Each row is a point on a tangle of strands that fork, close into loops and nearly touch. The rows are in no order.
Two points are linked if the straight distance between their rows is under 142. Some points are linked to none.
Q241: [  3 -16  -3  -1 -14 -15 -15  24  82  40 -37 -23 -21   6  15  33  18   7
 -18   4 -53 -39  12  -2  54  27 -39 -18  -9 -25  -2   3 -38 -63  20  24
  74  72   0   7 -12  29  -7 -15 -36   9  29]
Q80: [ 27 -10  46  22  -2 -37  -3  41  23  -5  -9  -6  39   0 -21   8  -9 -20
 -18 -28   7  41  31  45  41  -2 -38  21   2   9 -30  12 -10 -46   7  49
  69  13   3  -9  -6  16  29  24 -10  22  23]
Q344: [-17   4  -9   2  -4 -34 -48 -64  33 -19   5 -18  39  -4  25  38  47 -11
 -16 -49 -67 -17  15  51  19  -7  28 -33  -8  30   7 -15 -33 -35   2  36
  22  23 -64  37   4 -47   8   7  -6  45 -19]
Q749: [ 15   2  17  25 -45 -24  27 -18 -60   0  23  -9  18  -4 -42  -3  -9 -34
  54  -2  52 -18 -23 -11  -3  27  25 -44  85   2 -35  -9  36  -7  22 -24
  12 -51 -31 -56   3   4 -58  32  12 -13  26]
Q887: [ 11  26  29   4  18  47  29  23  33  -1 -15 -12   1  65  -8   2  18   4
 -43 -46  10  45  11   4  30 -51 -40  48  14   4 -32  -2 -31  25 -18  17
  18 -21  37 -21  18 -20  34  16 -11   7 -13]
Q474: [-48  -3   5   7   0  -9 -71 -43  17 -58  -4  19  50  -3  44  -4  -1  10
   3  -9 -38  20  10  26  -8 -31  14  19 -61  37  50  -8 -27 -45 -41  53
  -6  -3 -18  35 -17 -31  46   1  16  21   3]
Q98: [-10  -7 -30  -9  51  58  28 -32 -16  -5  12  17 -33  21  11  -6  -4  47
 -17  21 -37  12  18 -51 -43 -18  23  14 -38  -2  36   4  -2  78  32  -9
 -64  16  11  51  18  -5  -1 -11  12 -18 -47]
Q222: [  7   7  28  26 -15  13 -22 -58 -10 -34 -46  17  36  60 -10 -22  -8 -15
  33  29  40   7  27 -28  26  28 -36  63  58  -1 -11 -12  10 -48  21  23
 -13 -12  15 -57 -37  25   9  12  16 -73  17]
Q59: [ -5  -2   2 -10  -3  -9   7  55  -8  25  27  -3  -9 -46  -1   6  -9  -5
  -5 -17  16  24   1  24  -7  -5  -2 -11 -49  14   3  32   5  11 -33 -12
   6 -13  12  11   2   3  19   9 -18  34   2]
Q32: [ 20  16  29  10 -13  32  42   2 -29  22 -21 -17  11  35 -51   2   3 -25
  10 -12  66  20  -5 -34  29  -4 -16  17  91  -9 -34 -23   7   8  11   0
  38 -55  25 -53  16  -2 -27  22 -12 -23  16]
Q883: [-22  16   4  12   1  33 -15 -47 -23 -35 -21  10  17  34 -14 -44  -3  22
   6  32  21  27  -5 -23   2 -23   6  54   1  18  36 -13  -2  27 -16   4
 -41 -10  10 -28 -22  -8   2   9  33 -26  -8]
Q693: [ -6 -21 -52 -35  12  52  30   6 -56  17   6  40 -58 -22   6 -18   5  24
  28  39  20  13 -13 -40 -36  10   2  -7 -33 -28  -7  -9  25  81 -35 -21
 -65 -12  46 -24  24  45 -22 -15   4 -38 -31]
Q722: [ 13 -20 -32  -6   3 -25 -50  -1  25  30  15   3   2 -28  26  17  -2  25
  17  39 -24 -32   1  -9  -2  60  14 -51  -7  -3  25  10  26 -43  38  11
 -13  47  -7  35  -7  20 -15 -21 -21 -29  11]
Q817: [ -4  -1 -17 -42  40  24  43  36  51  63  -9  21 -62  20  16  13  -6  25
 -38   4 -11 -25   0 -53 -12  15 -28   4 -19 -47 -33  11  -4  27  12  -7
  -6  12  44  21  53  11   8 -11 -46 -15 -34]
Q765: [ 18 -35  -3   7  11 -14  -9  37 -31 -29  24  44  11 -61  -3 -33 -59 -24
  45  16  36  36  20   0  21  45 -16  10 -32  -1  -1  24  22 -46  10  -1
  21 -17  30 -34 -58  45  26  -5  66 -19  59]
Q247: [-16   2 -49  -2   0  18  81  65 -31  31  38  32 -56 -13 -16  -8 -15  -1
  29   3  43 -15 -24 -14 -57  30  23 -20  -4 -55   2  34  26  57   7 -68
   8 -18  30   4 -26  -7 -24 -17  -4  11  -6]
Q57: [ -6  26  25  24 -16   0  30  16 -42 -22   7 -48   8 -18 -13   1   5 -15
 -13 -54  29  -1  -4  33  -8 -85  15  20 -22  19  11   1 -27  46   3 -55
  29 -35 -23  -8  -1 -57  -1   6  19  64   0]
Q710: [ 11  23 -27 -21  14  17  54  -8 -29  24 -31  -1 -45  -8   2  26  43  10
 -13   2   0 -14  -3 -13  15 -30 -34  16  31   6 -39 -32 -22  66 -43 -15
 -23 -56  22 -49  74   7 -32  -2 -19  36 -67]
Q970: [  9  10  37  47 -25 -65 -38 -33  17 -15  12  -8  76 -11  -5  22  26  -5
  -6 -38   1   7  14  69  -7  12  22 -16  32  33 -42  -3  -6 -23   1  40
  40 -12 -35  18  13  -6 -13  30 -18  46 -22]
Q893: [  9  18   9   1  -5   4  13 -44  -1  -3  -9 -36   8  57 -15  19  16 -26
  20  19 -10 -58  -3 -24  -1  11  21 -19 103 -14 -24 -29  29   9  60 -21
 -25  24 -35   1  33  -5 -43   6  -4 -56 -11]
Q628: [ 25  32  19 -19  16  38  23  -4  34  10   5   2   8  69 -12  20  30  14
 -31 -12   3  22  -6 -25  15 -19 -13  31  68 -28 -49  -7   0  25  -1  15
   4 -22  24  -5  32  -9   7  19 -18 -13 -44]
Q873: [  5  30  21  15 -16 -30  33  28 -17   4  16 -30  -3 -17 -14  19   2  -1
 -21 -46  -5 -22  11  24 -15 -36  35 -12 -17   0  22   9 -21  11  18 -50
  40   2 -28  23 -24 -48   4  -2  -8  51  -4]
Q868: [ 39 -36  22  23  17 -34  -9  33 -12 -13  12  36  37 -26 -18 -32 -43 -23
  30   1  30  28  33  16  40  60 -21  22  15  -7 -32   7  37 -59  43  27
  48   2  24 -10 -42  52  16 -11  44 -25  58]
Q424: [-28  10   7  10   7  -3 -48  -5 -10 -32  34   6  48 -13  11  -2  -4  13
 -18 -17 -25  40   3  38 -27 -33  29  14 -58  35  29  24 -16   1 -31  14
  -1 -18 -12  31 -16 -26  22  11  18  33   3]
Q941: [-26 -33 -40 -43  26  12  32  11  24  50 -10  33 -79 -11  29   7  -7  42
 -23  19 -17 -16 -16 -37 -56  14 -27  -7 -76 -23 -11  16   3  40 -10 -18
 -33  33  34  30  50  22   6 -27 -35  -3 -35]
Q211: [ -8  12  -6 -10  -1 -16 -34 -35  59  11   9 -20  -5 -21  27  41  26  15
 -19 -45 -65 -12  22  30  25  -2  15 -32 -50   8  29  -2 -41 -50  12  23
  38  55 -38  38   5 -45  14 -15 -22  39 -16]
Q496: [ -4  25   2   8   6  35 -21 -87  34 -41 -36  -7  10  85  13   0  33  20
   6  44 -21 -35   9 -38  10  16  -4   8  64 -19  -8 -29  19   6  14  41
 -58  37   3   3  10   7 -13   3  -7 -51 -42]
Q780: [ 24  30  40  40 -23 -41  21 -11 -40 -15  14 -43  40  19 -31  13   1 -28
   8 -36  18 -22   1  36 -16 -29  49 -16  55  25  -7 -23 -16  14  49 -20
  20 -20 -57  -5  -9 -35 -35  32  -1  19  10]
Q576: [  8  15  26  18 -49 -15  17 -36 -53  -7   6 -31   4  -7 -26 -20  -1 -25
  17 -10  41 -14 -27  -1  -3 -14  12  -6  56  28 -22 -14   8   9 -16 -24
   2 -54  -9 -57   4 -12 -44  26   7  19  15]
Q957: [ 24  -3  13  23  13  47 -10 -39   4  -7 -27  -1  23  62 -19 -17  -1 -27
  37  33  24 -20   1 -61  26  19 -16  28  71 -31   0 -11  24 -10  41   9
 -27   7   2 -29  -2  12 -10 -15   5 -86  19]
Q237: [  1   3 -16 -21   4  27  41  15 -37  21  -3  -5 -50 -19   2 -21  12  -3
  12   6  53   4 -18 -15  12 -29 -25   9  13  -1 -20 -12   6  59 -45 -27
 -20 -47  29 -53  33   8 -20   2  -2  11 -19]
Q328: [ 12 -13 -16 -43 -17   4  21  17 -10  40  -3  13 -44 -18  -5  -8  -4 -17
  15  46  19 -40 -35 -37  28  37 -23 -32  42 -27 -42  -7  41 -13 -22  -1
 -17 -18  15 -44  57  23 -13  -5  -3 -29   0]
Q556: [  4 -13   8  -2  13 -24  41  74  67  55 -16   4 -30  28 -31   6  -7  10
 -25 -25 -13 -13  -9 -11  14  -6 -22   9 -23 -30   7  24 -35 -22  13 -13
  62  30  27  18 -37  -5  16 -17 -51  22  18]
Q381: [-35 -18 -25 -25   8 -13  12   4  29   4 -12 -11 -31 -38  13   6  -9  12
  -8  14 -53 -46  -7   0   0 -20   7  -4 -65  -5  69  -2 -23 -10  -9 -44
  14  43 -26  36 -13 -27  23 -20  -9  35  -9]
Q310: [ -8   8   2  -2 -19  -7   5  17 -38  15  38   7  -7 -38   3   7  10  -7
 -22 -19  21  49 -22  45 -40 -20  16  -7 -29  14 -23  31   4  31 -79  -1
 -19 -48  29  -3  18   3   1  11  -8  45 -24]
Q20: [ 12 -26 -18 -33   3  35   0  -9  -5  11 -20  41 -34  21   8 -16   7   3
  11  64   9 -15 -21 -65  21  40 -37 -10  33 -31 -22 -24  49  -2 -27  28
 -54  -4  36 -43  33  50   4 -20  -8 -60  -2]
Q8: [-11  -2   4  35  35 -47 -32 -10 -12 -40  22 -21  78 -27  -4  -6 -20  13
  19  -7 -16 -11  24  33  -9  -7  50 -11  -7  35  27  -5  12 -19  36 -10
   6  16 -62  45 -46 -19 -20   2  26  10  21]
Q983: [-18 -13 -10 -14 -39 -50 -16 -33 -37 -21  -5 -21 -15 -68  20  11  12 -36
  20  16 -19 -86 -20  22   0   3  45 -69  25  24  23 -41   0  -9   4 -37
 -14  -3 -69 -13   4  -6 -27  15  25  23  17]
Q877: [-20  -7 -18  -7  25  20  -1 -62 -15 -29  18  -1 -14  15  24  -3  11  38
 -13  13 -44   8  -3 -28 -26 -37   8  24 -44   4  38  -8  -8  49 -16  11
 -61  26 -20  42  15 -35  14  -2  29  -5 -53]
Q301: [-17 -10 -24 -20  13  16  10 -50   9 -45 -24 -23 -21  15  39  17   5  -3
 -18  13 -57 -43  -4 -28   8 -31  -8  -8 -18   6  31 -38 -12   9  -8   4
 -41  37 -40  32  31 -38   7 -15  25   1 -20]
Q907: [ 13   9  21  52  16 -51 -12 -15   4 -52   4 -32  85  28 -29   5 -11 -12
  18 -19  -7  -8  34  31  11   2  21  15  24  38   6 -21   5 -18  72   4
  20  46 -59  25 -35  -7 -20   6  20 -15  43]
Q548: [  6 -16  16 -30 -46 -20  12  13   2  32 -13 -15 -43 -33  -5   1   6 -42
 -10  16   0 -45 -30  -4  43  19 -31 -45  45  -8 -56 -26  19 -37 -38  13
   4   2   5 -47  51  28 -14   6  -6  13   7]
Q223: [-24 -36 -24  -7   5  -3 -26  48 -33 -28   0  17   6 -52  17 -33 -39 -17
  27  12  18  35   3   6   2 -17 -26  25 -74  19  39  26  -1 -17 -37   1
  -9 -27  22 -23 -25  17  51  -5  24   5  35]
Q793: [ 27  18  -2  29  17  18  -5  36 -13  42  41  32  24 -10 -21   1 -28  -2
   1  13  15  26  19 -10 -41  70  59 -21  17 -28 -10  33  28   3  65  -8
 -10   5  19  59 -48  35 -29 -27  -4 -52  24]
Q400: [ 28  -9  32  11 -29 -51 -24  -4   2   8   5  -6  26 -48  -5  25  26 -17
 -16 -29  -6   1 -10  50  16  -2   3 -48   5  14 -31   6 -17 -23 -27  26
  47 -14 -19  10  21   1  -7  23 -25  54 -16]
Q659: [ -3   7  14   8   9 -19 -14  20  53  -1  12 -25  21 -10   7  17   3  20
 -17 -34 -41  -6  36  41  34 -19  15  -7 -50   8  35  -1 -40 -30  15  -2
  64  38 -28  33 -28 -26  18  -1 -18  42  15]
Q286: [-11  17  26  18  30  -2  14  74  14 -16  12 -16  21  15 -20 -19 -25  -5
 -21 -40  20  37  22  30  13 -46 -23  37 -64  20  16  40 -32  -4   9 -14
  37  11   6   4 -54 -25  57  -1   6  18  30]
Q342: [ 13  45  19 -17  32  43  -7 -58  35   0 -24   5   3  74  -8   0  42  18
  -8  45  -9   1  15 -41  16   4 -12  32  77 -13 -22 -25   7  30   4  21
 -27 -11  17  -5  27  -7 -19   9 -15 -31 -37]
Q841: [ 17  44  47  16 -24  28  17 -29 -23   0  -5  -1  30  40 -39  -8  22  -3
 -11  -9  70  32   1  -2  -5  -5   3  37  90   2 -33   4  -3  26  -8   7
  22 -56  15 -41   2  -5 -14  39 -13 -10 -26]
Q144: [ -8   6  25   4  -1  17  29  55  16 -11 -16 -30  -2  14 -11 -10   1 -21
 -22 -50  20  30   2  28  26 -73 -36  28 -39   5  -9   7 -47  22 -24  -5
  17 -11  15 -18   3 -32  47   1  -3  35   3]
Q713: [  2   9  21 -19   6  -1 -34 -21  64   6   0   3   3  34  20  28  33   2
 -36 -30 -35  29 -10  12  27  -5 -33  -4  -8   2 -32  18 -12 -36 -22  53
   7  31   6  19  37 -10  31   4 -17  18 -12]
Q158: [ 12  10  -9   3  -7 -36  17  -5  -2  22  10 -28   4  11 -14   0  -3 -21
  28  31  -5 -74   5  -2 -11  37  42 -55  83 -35  -9 -17  37 -16  76 -41
  -9  34 -45  18   0   1 -44   6 -12 -41  13]
Q190: [ 10 -25  -3 -22  11   9 -82   4  24  11   8  40   3 -52  30   5 -24  28
   4   8 -24  53 -21  28 -27  52  16  -2 -40  32   7  25   8 -28 -24  56
  -9   3  16  38  -8  52   6 -19  -9 -13  12]
Q208: [-31  29  22  42 -40 -21 -43 -53  20 -82 -45 -25  61  64  14 -19  -5  -1
  13 -10  -9   4  35  18  25  -7 -28  37  21  37   0 -20 -22 -52 -11  63
  11   9 -23 -20 -16 -17  24  15  27  -6  13]
Q950: [ -8 -10 -37 -30 -15   6  53  13 -26  23  -2   2 -60 -32  21  -2   1   6
  11   9   6 -44 -14 -27   1 -17 -22 -19 -14 -12   2 -14  10  46 -26 -50
 -23 -16   2 -20  49  -5 -29 -17   4  18 -21]
Q420: [-53  11 -16   5  -4  22 -37 -12 -55 -39  20  18  22 -18  20 -34   0  17
  -9   1 -13  44  -1  40 -48 -65  12  41 -74  32  34   3 -13  45 -60  -9
 -36 -29   2   3 -20  -8  27  -3  25  21  -6]
Q308: [  7  27  17  -1  14   7  33  10   2 -16  11 -39   4  38 -13  -1  -7  12
 -13 -19 -15 -10   4  -4  -7 -42  20   7  -6  -2  31   4 -16  29  33 -43
   3  22 -28  36  -5 -55   6  -5  26  12 -11]
Q518: [  7 -33 -32 -43 -11  50 -10   8 -28  33   4  56 -44 -10  15 -14 -20  15
   2  45 -19  41 -21 -29 -41  28  -1 -18 -50 -14 -15   5  40  37 -35  18
 -79 -12  53  -6  12  60  -8  -7  -9 -38 -11]
Q259: [-20   6 -64  -7  29  50  45  23 -67   9  -4  22 -60 -32 -12 -33  -3  18
  50  23  66  27 -17 -13 -11 -11 -12   5 -28 -28  -2  -7   2  73 -27 -49
 -38 -28  35 -49  11  14 -40 -17  12  -9 -12]
Q253: [ 16   9  -9 -12  -6  46  27  44 -19  38  40  24 -15   8 -12   5 -22  -5
 -19 -13  23  53 -10  -5 -54  26  29  -6  10 -24 -26  26  27  38  18 -11
 -16 -31  45  14  -6  28  -9   7 -16 -29 -10]
Q160: [ 24 -11   1  18  14  28  -8   8 -36   5  26  26   9  12 -24 -36 -30 -31
  36  30  30  24  -4 -31   1  37  -2  19  25 -22   2  25  21 -16  33 -11
 -12 -19  11 -28 -33  17   1 -14  32 -62  28]
Q862: [-31 -12   1   8  10 -20   7  53  24 -16 -10 -21  17 -14   0  -7 -21  -5
  -7 -20 -22  -4  28  19  22 -49  -9  17 -75  12  43  11 -41 -20  -5 -19
  48  19 -17  16 -38 -38  46  -9   4  36  39]
Q491: [  6 -21 -18 -14   8  41   4 -17 -19  -4 -38  41 -35   1 -13 -37  -7  -5
  39  55  50  26 -21 -61  31  24 -39  31   8  -9  -5 -17  20   1 -29   5
 -36 -30  46 -85   5  38   1 -11  20 -41  14]
Q623: [-12 -42 -40   5  25  -9 -54 -10  45   2  -5  -2   2 -43  49  16 -13  55
  25  41 -32 -44  -2 -13   5  43   2 -27 -44   1  61   3   1 -59  39  21
   7  67 -22  56 -52  16   9 -40 -22 -16  16]
Q96: [  1  -3  -5  12 -24 -14  -5 -15 -57 -30  13 -10  21 -13  -7 -26 -13 -15
  24  11  21  -4 -14   7  -5   0   9   0  11  16  11   9  11  -7 -14  -3
 -15 -28 -34 -35 -10  -7 -30  12  25  -2  19]
Q815: [-12 -27 -21 -28 -22  26 -24  -2 -14 -13 -48  38 -21   1  19 -40  -2  21
  11  52  26  32 -25 -28   3  10 -48  39 -21  11  -2 -22  16   7 -77  38
 -45 -18  52 -57  12  52  28   1  13 -20  -6]
Q296: [ -2   1 -21 -16  57  54  21 -18 -18  -5 -23  20 -30  19 -12 -13  28  40
   8  43  -9  17   7 -51 -11 -28   2  52 -14   1  34 -19 -12  83   4   2
 -73   8  28 -12  10  11  -5 -14  17 -36 -45]
Q371: [  5  -2  -4 -10  12  26   5 -59   9 -40 -22 -16 -11  56  23   9  10   5
  -3  42 -47 -41 -11 -54  15  -7 -12  -6  30 -17  21 -30   6   5  12  21
 -60  28 -17  12  22 -12  -8 -17  -3 -29 -17]
Q16: [  2 -11 -15  -8 -33 -59   0 -13 -23  21  22 -31 -14 -72  -3  18   9  -5
   9   5 -15 -71  -5  30 -14  25  45 -77  17   7  16 -19  12  -1   9 -46
  19   1 -43  22 -12  -1 -53   9   0  38  -6]
Q197: [ -8  26  27  22  -9  10 -30 -44  23 -58 -41 -25  34  81  -6 -13   3   0
   0   6   3  19  23 -11  29   3 -36  53  33   5  -9  -1   0 -34   2  42
  -1  10   5 -30 -12   1  16   9  19 -44  12]
Q866: [  2 -21  19  10  -5 -31 -75 -22  46 -26 -10  14  50   5  16   9  25   2
  10   6  -9  36  18  43  10  45 -27  16  12  22 -30   8   6 -71 -13  78
  26  11  10  19   9  33  18  17  -7  -4  13]
Q512: [ 14  34  26  15 -41   2  -6 -45 -35  -4  23  -8  20  27 -18 -10  19   8
   2   2  33   1 -17  11 -34   4  31  -3  75   8 -39   3  14  29 -33 -12
 -11 -54  -8 -34  16  -9 -34  30  -6  -2 -40]
Q123: [ -5  16  26  20 -13  15  53  67 -28   1  -4 -34 -16 -16  -9  -1  -5  -8
  -7 -65  62  29  -8  22   7 -70 -28  28 -18   6 -12  16 -27  43 -11 -39
  31 -50  15 -32   4 -32  16   7  -8  48  -3]
Q513: [-15   6  21  31 -16 -51 -50 -34  20 -62 -18 -12  79  10   8   2  11  -3
  10  -8  -8   1  30  47   8  15  -9  10  22  39 -17  -9   2 -55  -7  55
  25   8 -26  16  -5   3   6  35  20  11  10]
Q429: [-31  -5  12  16 -31 -32 -43 -33  17 -49 -16 -21  48 -22  22  12  33 -40
 -17 -43 -55 -17  19  46  37 -41  18 -16 -15  41  14 -40 -47 -40 -25  33
  43   8 -56   6  -6 -41  31  20  20  61   7]
Q618: [  0  -5  -3 -26 -25 -17   0  16  53  51 -37 -24 -42   1   6  31  18  -7
 -19  17 -33 -76  -7 -20  30  26 -21 -24  26 -39 -21 -20 -10 -41  13  -9
  42  56   2  -1  17  24 -11 -10 -22  -2  23]
Q279: [ 20  -7  17 -22 -41 -32   4   8  16  45  -1  -9 -21 -40   0  28  24 -24
 -28  -9 -13 -29 -20  19  27   8  -7 -58  17 -18 -34   8   4 -36 -22  11
  23  13 -12  -6  40   7  -6  14 -32  34 -19]
Q723: [ 31  15  28  23 -32  -6  47  40 -43  26  23  -1   3  11 -43  17   4 -33
  16 -19  64   4 -12 -12   3  19  12 -34  81 -33 -50 -10  31   8  31   0
  35 -40  -1 -35  13   3 -31  21 -10 -23  11]
Q281: [ 28  14  26   5  -8 -15  39  60  56  53 -13 -14 -18  35 -25  29   6  -6
 -41 -33   3 -10   9  10  25  12 -15  -4  16 -43 -33   9 -12 -25  33   7
  74  34  22  15   0  -3  20  13 -55   8   2]
Q87: [ -5 -26 -16 -23 -38  43 -46 -18 -22   4 -17  50  -8  -6  15 -39 -21  28
   2  53 -14  51  -4  -8 -40  24 -11  15 -53  11   1  -6  19   8 -68  46
 -60 -23  41  -8 -16  48  13 -11   7 -27 -15]
Q114: [ -4 -54 -35  -6   9  -5 -22  49 -22 -18  -4  41   0 -59  21 -38 -56 -13
  36  36  17  25   6 -19  -1  37 -20  10 -59  17  37  24  25 -40  -7   5
 -20   6  25 -11 -58  39  46 -33  47 -24  49]
Q252: [  3  -3  -1  -5  21  10 -17  61  18  43  24  25  -2 -40  -4   0 -28  23
 -16 -18   3  46   9  31 -22  25  22  -4 -59   5   4  38 -12  -3   1  -7
   9  -7  35  30 -38  23   9 -11 -15   5  17]
Q118: [ 12  19  10   2   6  33  55  -2 -12  12 -41 -31 -37   5  -8  31  29 -10
  -7 -25  15 -22   3 -17  49 -54 -40  28  41  14 -24 -39 -46  44  -8 -38
   9 -52  14 -52  50 -21 -26   5   2  44 -16]
Q481: [ 17   2   0 -39  11  -6  14  21  67  70 -15   6 -54  16  -4  24  -1  18
 -18  13 -18 -34 -13 -30   6  38 -11 -15  10 -50 -30  13   9 -22  18   5
  20  45  22  15  38  13   1 -10 -47 -29 -14]
Q89: [-11 -18 -14   2  25 -14  38  88  41  37   2  12 -36  -1 -20 -15 -17  12
 -13 -28  11  -3 -12  11 -11 -10 -20  23 -56 -24  28  43 -25   9  11 -42
  27  10  28  22 -72  -7  34 -24 -38  32  13]
Q709: [-12 -16 -33 -32  25  19  44 -21  21  20 -16  14 -57  -3  40  26  24  25
 -40   8 -43 -28  11 -34 -12 -17 -39  -4 -58  -8   5 -10 -12  41 -30 -16
 -21  14   7  16  76 -10  11 -12 -13  17 -48]
Q771: [-30   3 -19 -27  22  16  23 -17  52  -2 -16  -3 -36  12  33  20  18   0
 -37 -39 -55 -11  23 -11  14 -42 -29   0 -68   7  19 -12 -25  22 -21  -8
   8  38   0  38  54 -46  44 -15   2  43 -32]
Q167: [  5  21  -4 -15 -10   3  32 -13 -13  17  35   9 -21 -31  19  41  38   3
 -55 -53  -1  21 -26  30 -54 -33  12  -6 -26   1 -31  29  -7  52 -44 -20
  -2 -31  19  16  51 -16   9  22 -17  61 -58]
Q492: [  3   7  -5 -24  -2  10  45  17   4   8 -11 -28 -41   7   3  -3   9  -2
 -17  -4 -10 -40  -3 -18   9 -31  -6  -6   6  -3   7 -10  -2  19   3 -40
  -4   3 -12   7  23 -25  -9  -7   8  20  -3]
Q525: [-26   7   0 -20  12  30  -8 -39  47 -11  -8  10 -20  45  37  20  25   9
 -46 -48 -37  32   6   2  24 -41 -37  13 -48   9  -4  -2 -34 -11 -50  35
 -11  26  20  20  50 -29  56   0  -4  30 -28]
Q331: [ 15  34  28 -13  16   5  11  22  69  24   5 -18 -13  60   3  43  25  -3
 -56 -53 -20  25  11  -2  21 -10 -15  -6   1 -24 -40  11 -26 -17  22  32
  35  37  10  31  34 -21  28   7 -26  -3 -14]
Q526: [ 10  -7  -9  10   5  45  14 -17 -35   2  -6  29  -6   0 -44 -38 -14 -20
  33  23  73  46 -14 -41   6  20  -8  30  22 -13  12   0  12  17   0 -33
 -27 -49  44 -69 -17  23 -16  -2  35 -38  24]
Q187: [ 49 -11  19  38  16 -18  -4  39 -15  16  35  39  49  -7 -35 -12 -21 -18
  14  -5  44  55  32  25 -12  68  10  10  36  -4 -43  13  36 -26  49  22
  41 -13  30  12 -29  56   6  -6   9 -38  32]
Q766: [ 12  26  14   3  10  -2 -11 -26  -2   3  36  -6  21  42   4   8  11   9
 -13   0 -15  15  -4   6 -30  10  33  -5  29  -9 -12  15  11  -1  34  14
 -18   1 -13  40  15 -18 -17  11  -8 -10 -25]
Q660: [-31  -5  12  22 -16 -15 -22 -13  -5 -59 -30 -47  23  -2   8   4 -16 -48
   6 -20 -16 -28  19  -2  32 -46  10  10 -11  42  50 -30 -37 -21  33  -8
  21  23 -48 -21 -29 -19  10  12  52   7  68]
Q600: [-15 -38 -31  -2  16 -12 -14  19  55  29  -8  -2 -25 -23  21   5 -13  31
   5  15 -44 -45  -7 -13  15  11  -8  -5 -57 -21  73   9 -22 -43   4  -6
  32  51 -16  35 -60 -14  17 -37 -21  23  23]
Q718: [-10   3   9  36   1  -1 -19 -64 -50 -48   2  -2  46  20 -15 -36 -20   2
  28  22  25   0 -10  -8 -17  -6  32  27  27  25  41   7  11   6  16 -21
 -49 -17 -30 -28 -38 -18 -34   5  38 -32   5]
Q665: [-22 -21 -20  18   4 -45 -49 -36  -4 -49 -12 -27  61 -52  28   4 -12  -7
  28   6 -23 -38   2  33  -2 -12  43 -31   6  41  37 -42  -1 -33   6  -6
  -3   8 -78  21 -37 -21 -13   5  15  12  18]
Q903: [ 27  10  14  -3  22  37   9 -16  -3  12  11   2  15  62 -23   0   2 -17
   9  28  18 -25  -1 -29  -7  19  15 -10  80 -53 -15   6  34   9  56   3
 -18   8   3   7  27   3 -22  -6 -10 -74 -10]
Q26: [ 19   5  34  49 -14 -57   0  13 -31 -33  -2 -30  42 -10 -37   7 -25 -23
  23 -21  14 -29  28  29   9  -1  35  -2  39  38  10 -27  -3  -4  67 -25
  46  15 -56   0 -30  -7 -31  22  17  16  51]
Q139: [  8   1  -9   9  -3 -49   1 -15 -31   1  28 -27  20 -21  -7  -8 -14 -14
  35  21   3 -52  -5  10 -17  28  50 -51  45   0  18  -8  38  -1  36 -35
 -17   4 -55  21 -24  -5 -52   5   5 -13   9]
Q270: [ 30  44  19  -3   5 -14   2  -2  24  35  44  -7  -9   3   8  45  12  23
 -41 -54 -10  28   1  27 -32   9  34 -17   9 -20 -11  30 -13   0  31  -2
  14  13  -7  47  15 -17  -5   8 -31  20 -38]
Q999: [  9 -10  21 -10 -17  -2 -82  -9  27  -2 -13  47  30   5  20  -4  -4  18
  -7  31 -26  54  -8  24 -29  64 -21  14  -8  13 -24  21  16 -45 -16  71
 -18 -11  25  13  10  40  15   1  -4 -22   8]
Q421: [ 10   4  -6 -17  12 -11 -20  -8   0  28  30  12 -21  -8  13  19  -4  12
  -4  23 -18  12 -17   4 -30  35  14 -30   1  -9   2  24  26  -5   1   6
 -29  16   4  27  21  14 -17  -1  -7 -17  -5]
Q757: [-28 -27 -43  -5 -27 -53 -27 -30 -44 -46   7  -6  12 -84  33  -9 -22 -24
  47  32 -14 -55 -17  15  -9   9  43 -54   2  28  47 -34  26 -32 -28 -10
 -30  -9 -60   0 -22  -3 -20  -4  26  12  26]
Q127: [ 35   7  -3   9  13   6 -11  55  -7  37  46  40  23 -49 -23  -8 -31  11
   2 -13  23  61   6  25 -28  70  28 -17 -12  -1 -33  34  21  -7  15   4
  32 -16  33  28 -45  42 -22  -9  -4 -18  30]
Q933: [-65 -22 -39   4  -6  -4 -22  24 -54 -42  14  10  -1 -60  18 -31 -21  -7
  18   0  14  26 -12  27 -22 -65  -2  19 -90  23  39  16  -5  19 -55 -27
 -19 -25   5 -15 -13  -1  45  -7  17  29  15]
Q152: [-16 -20 -35  -3  19 -25  47  70   4  53  19  18 -50 -14 -22  -3 -12  20
  16 -17  11 -18 -27  -3 -34  12  24 -19 -34 -34  26  48  -6  22   4 -55
  23  -5  35  14 -60   2 -17 -29 -32  33   5]
Q547: [  6  -6   1 -11  24  46   4  -3   2 -10  -5   3 -15  32   2 -27  -1  15
  -7  22   2  23  -5 -31   8 -31 -14  33 -19   1  20   2   4  42  -1   0
 -42   6  30  -8   0   6  22 -12  13 -27  -4]

How many points has the smallest loop of links through each point below? Write - if it is on no loop.
Q32: 6
Q152: -
Q518: -

A piece is all that can be reached along the links. How many separate loops has the piece of each point below (a circle has one, a figure eight two, a Y none), and how many tips (points with one link)?
Q665: loops 1, tips 5
Q933: loops 0, tips 3
Q600: loops 0, tips 2
Q247: loops 0, tips 2
